Each row is a point on a landscape with many peaks, with its height.
A climber steps from a point to the highest of its 2 nearest points, and stops where none of them is higher. Distance is the straight distance between rows; heights are no part of it.
zofog (h 134): [-40  -6   9  26   2  18 -14 -35   1  48 -24 -43  -5   0  19  24  20 -11
 -10   6]
kasob (h 365): [-35   4 -28  23  -2   2   2  17   3   7  28   6  15  -7  -9 -27  -2 -58
  -6 -12]
bim (h 490): [-12  22  34   0 -17  11 -25 -23  12   5 -31 -35  -5   8  -7  -2  15  21
  15  13]
rer (h 540): [ 23  -3  29 -28 -38   8  13  -6   8 -24  51  30 -11   5  -2  15 -22   8
 -33  10]
kesib (h 394): [ 38 -12  19   3  14 -13 -21   3 -10  10  -4   9   9 -10  50  21 -22  -7
   5  24]
gur (h 158): [ 29  -6 -46   0  15 -18   4  23  -2   3 -16   0  -8   7  12  -1  11  18
   3  20]
Subut (h 568): [ 53 -11  13   8  -1   8   2  19  28  16   5  29   5 -20  -1   3  -6  -4
   6  25]
luz (h 517): [ 41   3   0  -5 -12 -34   8 -17   4  -8  14 -12   2 -27   1   8   9 -18
 -28  27]
dut (h 599): [  3   3  39  -7 -22  31  -7   4  33   9   8  25   8  -9 -22   5 -14  -6
   7  11]
Mip (h 499): [  0   2  -3  -5 -22 -21  13  -3 -15 -55  53  14   3  -2 -14 -15 -34 -21
 -17 -27]
vug (h 307): [ 19 -28  -5   6   9   6 -16   2  20  18 -50  -4   1  -3  -8  -9  35  39
  42  15]
visek (h 206): [-37  27 -18 -10  -5   6   5 -25 -31 -16  20 -20  -1  36   6  -9  -3   3
 -18 -28]
Rom (h 559): [  3 -10  13 -10 -21  40  15  26  18   2   5  38 -26  26  -3  12 -18  40
 -17  -6]
dage (h 466): [  2  17  23 -10 -10  15  -9  -7  -6  -6 -18 -12  -4  12   0  13  -7  19
   3  -9]
bagam (h 439): [ 53 -10 -47   9  19 -38  20  10  30  10 -26  14   7 -36 -29 -16  32 -26
  17  19]
mab (h 250): [-15 -22   3  19   8  20  31   1   2  46 -11  16 -20  15  23  34  15  15
 -20  11]
fasab (h 295): [-16  17 -11  -2   7 -21  45 -35 -18 -39  29  -4   5  14  -5   8  -6 -43
 -36 -19]
zatuv (h 380): [-30  43  23  -6  -6  21  15 -18  -8 -25  -6  -8  -5  -6 -44   5   2 -12
 -17 -24]
gegem (h 312): [ 16 -31 -64  25  28 -43   4 -16  -6  10 -36 -13  -5  -8  11 -25  50 -14
   5  34]
veraf (h 328): [-60  31 -11  -3   8  13 -14  -3 -39 -20  13 -38   6  40   3 -24  -5  -2
   4 -52]
nidem (h 405): [ -4  17   1 -13  11 -28  19 -15 -18 -43  10 -18   8 -22 -29   4  -4 -39
  13 -32]
nonu (h 356): [ 28 -13  11   5   9 -13 -35  -3  20  35 -41  -4   6   1  33  -3  30  43
  53  27]
kifas (h 658): [-18 -35 -52  33  10 -17  10 -22  -1  24 -15 -12  -5  -1  -9 -13  55 -18
  10  27]
nupog (h 443): [ 10  23  -8 -13 -42   4  22 -51  12  -5 -19 -22 -40   6 -20  13  46  26
 -40  33]
mufet (h 301): [ 12   6  31  -2  31 -19  -3 -19 -19   7 -52 -46  12  18  57  39   1  15
  14  14]
zame (h 484): [  9   0 -30  -5 -11  -7 -10  -4   6 -13 -15  -9 -10  29 -10 -25  24  48
  13   9]
tunod (h 31): [  1 -10  -5  10 -28  -6 -47  15  -7   8  50  15  25  20  20 -38 -26  -1
  16   3]
liga (h 457): [ 20   7 -36 -21  15 -31   1  12 -15 -37 -19 -22  -6  -8 -30 -14  12  25
   3 -18]
tiniz (h 584): [-26  -1  36   6  -9  39   9  -3  10  17   2  23   3 -10  -9  23 -13  -2
 -15  -4]
meman (h 118): [-24 -11   8  15  -9   9 -32 -21   7  38  -9 -24  -1  -2  12  -2  26  -7
  23  21]
lupob (h 526): [-12 -11  12  -9  28  22  44  35  18  26 -28  26 -19  -5  -8  34 -14  12
 -10 -19]
Migo (h 87): [  4 -38   4  13 -15  17 -52   8  15  41  17  19  17  -7  20 -14   2  -2
  46  21]
Feb (h 546): [ 53  -5  12  -5 -12 -22   8  -6  32  12   7   5   3 -39   3   5   6 -21
   6  41]
Pepeg (h 529): [ 15   1   5 -13 -27 -17  10   6  -3 -32  51  20  -7  13  -3 -14 -35  13
 -19   1]
buno (h 347): [ 43 -33 -52   4  36 -42  -2 -11  15   6 -41  12  -2 -21 -19 -27  45  -8
  18  28]
pebib (h 516): [ 13  10 -44 -15   5 -29  -7  16   4 -38  -1 -12   3 -23 -52 -40  12   4
   1 -12]
zako (h 461): [-50  45  -7 -21  17  -4 -10 -10 -32 -25 -16 -54  16  19  -8 -28  11  13
  14 -53]
Nagu (h 402): [-32  26  23 -19  10  38  15 -16  -2   5 -38 -12  -6 -18 -45  19  13   1
   3 -24]
Rati (h 19): [-37  17  14   2 -12  35 -49  24   4  -2  14   3  17  26 -14 -37 -24  22
  33 -35]
Gor (h 488): [ 31  11 -14  -9 -18 -33  -5  -5   2 -18   0 -18  -9   7  -4  -1  12   8
 -14  27]
reteb (h 326): [-30   9  -6 -16  31 -22  26  -9 -36 -38 -11 -20   2 -12 -11  18   3 -15
   9 -45]
Zuror (h 429): [-32  12  15   9  15  19  -2  -6   0   6 -26 -25   9 -14 -18  11  11 -12
   0  -5]
zego (h 360): [-23  -7  16   3  47   5  10  10 -31  -1 -19  -5  26 -19  14  26 -21 -31
  25 -17]
nof (h 541): [-13  17  40  -4 -26   9  38 -54 -18 -28  31   4 -14   8   2  23  -6 -21
 -35  -6]
Buge (h 446): [ 35  -8  -1  -2  16  -4 -25  27  -9  20   1  28  10  -8  29   3 -31  18
   9  -8]
zeva (h 570): [-15   7  37   3 -34  35  13 -20  19  28  22  19 -23  -3   0  25   8   3
 -18   8]
Fiv (h 362): [  1  -7 -31  12 -20 -15  27  11  22   1  39  20  -8  -9  -4 -13  13 -34
 -31   8]
gikor (h 359): [-29  31  -2   2  -9  10  29 -21  -8 -41  21   1  -7   3 -38  -4  -5 -29
 -35 -30]
nav (h 404): [  9  -2  34   0  -3   1 -31   3   4  29 -29 -15  11  11  34   9  -4  28
  34  20]
biru (h 294): [-14 -16   1  17   9   8 -19  12   1  25   2 -12  21   3  15  -2 -23 -20
   7  11]
gadag (h 45): [  6 -23 -23   5  -3  13 -27  32   7  12  31  30  17  11   4 -29 -12  -6
  16  -5]
luv (h 509): [ 44  -2  32 -11   0  -2   2  20   9 -20   9  36  11 -26  -7  18 -34   4
  13 -14]
zibub (h 65): [ 20 -46 -20  24   0   1 -39  35  11  28  23  42  23  -6  27 -25   5 -12
  26  13]
Kezak (h 539): [ 57 -13   7   0  13   0  18  24  43   7 -24  40  -2 -35 -27  13   8  11
  19  13]
mifi (h 456): [  3  10  -7 -10   4 -30  34 -10 -10 -71  40   6  -7 -28 -26   3 -21 -24
  -1 -42]
zabod (h 318): [-14 -11   9  17 -16  14 -20  16  -7  28  38  12  16  12  21  -2 -24 -31
  -7   9]
Mif (h 528): [ 37   0  12 -21  11 -15 -13  27  -6 -35  10  12   8 -30 -23 -18 -30  -3
  17 -27]
Dap (h 336): [-38   2   1  20 -21  14 -22  -1   0  12  52  15  25  -6   5 -24 -24 -57
  -1  -5]
Bap (h 123): [-42  26   4  -1  -4  34   2 -10 -18  14 -34 -24 -19  43  12  10  14  44
 -13 -31]
sape (h 489): [ 40 -15  18 -20  34   5   0  41  -5  -5  -9  31   0 -18   4  14 -38  18
  12 -21]
bav (h 15): [-19  -3   2   2  -2  34 -24  30   0   7 -10  -2   4  26  -5 -23   3  35
  31 -19]
meku (h 491): [ 55 -17 -18   9   4 -25  20  -1  46   7 -33  28  -4 -26 -22  -7  32   2
  13  26]
kino (h 437): [-24   2  34   2   2  23 -17   0   1  20 -23 -12   5  16  21  28  -9  18
   7  -4]
fep (h 436): [-28  -9 -32  23  -3  -1  12  -8  -2  20  19   2   2  -4   3 -10   8 -37
 -17  19]
rusen (h 196): [-37   3  -4   2  22 -12  24 -13 -40 -31  11 -19   1  25  10  11 -12 -11
 -15 -41]
bobeg (h 290): [ 11 -17  17   2   4  27  19   9  22  34 -30  10 -16   9   7  41  11  38
 -13  21]
liku (h 483): [  6  34  10 -21 -36  -5   3 -48   6 -27  -6 -26 -33  16 -15   1  20  31
 -17  16]
zofim (h 548): [  6  10  34 -22 -30  27  14   1  17  -3  21  44 -23  12 -25   4 -17  19
 -37  -5]
gono (h 239): [ -4 -23 -33  13   8   5  -5  13   8  17 -14  -4  11   2   7 -15  12   0
  11   6]
mepi (h 162): [-49   9  -1   9   4  35   6 -21 -16  28 -26 -24 -13  20  19  21  19   2
 -22  -6]
Vabe (h 531): [-27  19   4  11 -17  -4  -4 -30  -3   7  12 -12  -1  -3   4  -1  11 -39
 -14  16]
Suk (h 246): [ 30 -10 -42  -1  22 -27  28  45 -10 -21  22  29 -15  -2   0  -2 -21  20
 -25 -20]
godu (h 400): [-56  -4  14  16  36  24  -3  14 -10  23 -17 -13  17 -11  -2  15  -7 -32
   9 -23]
Suzog (h 435): [  0   3 -19   6  -1 -42 -49 -15 -19  24  15 -31   7  -9  47 -33   4 -41
  10  46]
Vode (h 195): [  4  -4 -21  -2  23 -22  23  31 -25 -31  13  -2  -8   4  -6   4 -11   7
 -19 -23]
Biti (h 587): [ 27 -14  27   4 -13  10 -30  26  35  10  14  30   9 -24 -16  -5 -14   5
  21  16]
ledor (h 11): [-26  -7   8   2  -6  55 -11  12  19  22 -19  25 -11   9 -24  -3   3  33
  22 -15]
debop (h 424): [-18  10   8   3  -2 -19  51 -50 -37 -37  22  -7 -14   7  21  33   4 -34
 -31  -7]
beko (h 560): [-22  16  43  -7 -49  37  11 -41  -5  -3  33   5 -11   1   6  15  -3 -14
 -27   7]
peref (h 515): [  0  39  23 -14 -16 -18  -9 -35   3 -24 -27 -46  -5  12 -19 -10   5  26
  10   3]
rarir (h 202): [-27  -5   1   5  10  25  21  -1 -13  16  -2  -6 -15  35  14  27  -5   6
 -30  -3]
tok (h 321): [ 24 -10  -2  -8 -21   7  32  -7  10  12 -27   4 -29  12  -3  39  36  41
 -19  35]
sego (h 23): [-13   7  22   9 -19   7 -44  26   1   4  30   1  27  28  23 -47 -26  19
  28 -11]
peko (h 558): [-26  48  11 -19   6  -1 -19  -9  -5 -15 -35 -50  -3  19 -25 -25  21  25
  14 -24]
mudi (h 327): [ 29 -20 -29  -3  50 -21  24  40 -14  -7  -4  28  -5 -10  30  13 -23   2
 -28 -19]
Kapa (h 391): [ -8  11 -30 -12  -7  -3   4   7  -5 -26 -17 -28  -8  18 -25 -10  11  21
 -14  -5]
teg (h 438): [  9 -20   2   3  33  -6  45  40  13  14 -16  27   1 -11  21  19 -26   1
 -19  -6]
vizu (h 332): [ 11 -13 -21   9   7 -11   4  24  14  -1  33  16  13 -23  15  -8  -7 -44
 -20   6]
mup (h 308): [  9  -8   0   9  16 -13 -14  29  -9  -8  28  16  26 -28   7 -11 -42 -40
   6  -9]
vavo (h 102): [ -3 -20   2  24 -16  -7 -42 -16   7  39  16 -10  14 -14  17 -25   6  -6
  32  27]
susap (h 550): [ 36   3 -19 -13  10 -19  -6  25  15 -24  -2  12   6 -39 -37 -24  -4   4
  14  -8]
Zanar (h 645): [ 22   2 -30  -3 -30 -21 -11 -21   2  -5   5 -17  -2  30  17 -24  29  31
   3  37]
bamaz (h 348): [ 31   2  33 -10  28 -13 -16  -8 -35  -2 -23 -17  11   8  56  24 -22  12
  22   7]
gib (h 378): [ 13  -6 -29  -6 -28  -5  23 -34  17  13 -18 -12 -28   8 -15  15  50  18
 -11  34]
vuz (h 585): [  0  -8   4 -15  15  26  21  31  13  -6 -11  22 -19  13 -26  19 -19  34
  -6 -12]
Pizak (h 633): [-15   3  -7  -1 -24 -25 -27 -21 -13   0  26 -22  14  -7  19 -22   2 -35
  -3  35]
nalu (h 322): [  3  -6  20  -8  31  -8 -12   2 -31 -12  10   9  23 -16  20  15 -34 -24
  18 -16]

For each start below, name the point where the climber stops.
bamaz: susap
reteb: vuz
buno: dut
fasab: dut
gono: Pizak

Call two points neighbours if one is among the 2 nearest of the other. Go from one point of each pair to the other, from neighbour to neighbour, staying as high as possible. Name the lowest point that can't be avoided.
Zuror and peko: fasab
kifas and vuz: rusen
dut and peko: mufet
kifas and susap: gegem
susap and Zanar: Kapa
dut and Zanar: Gor
Zuror and Pizak: mup
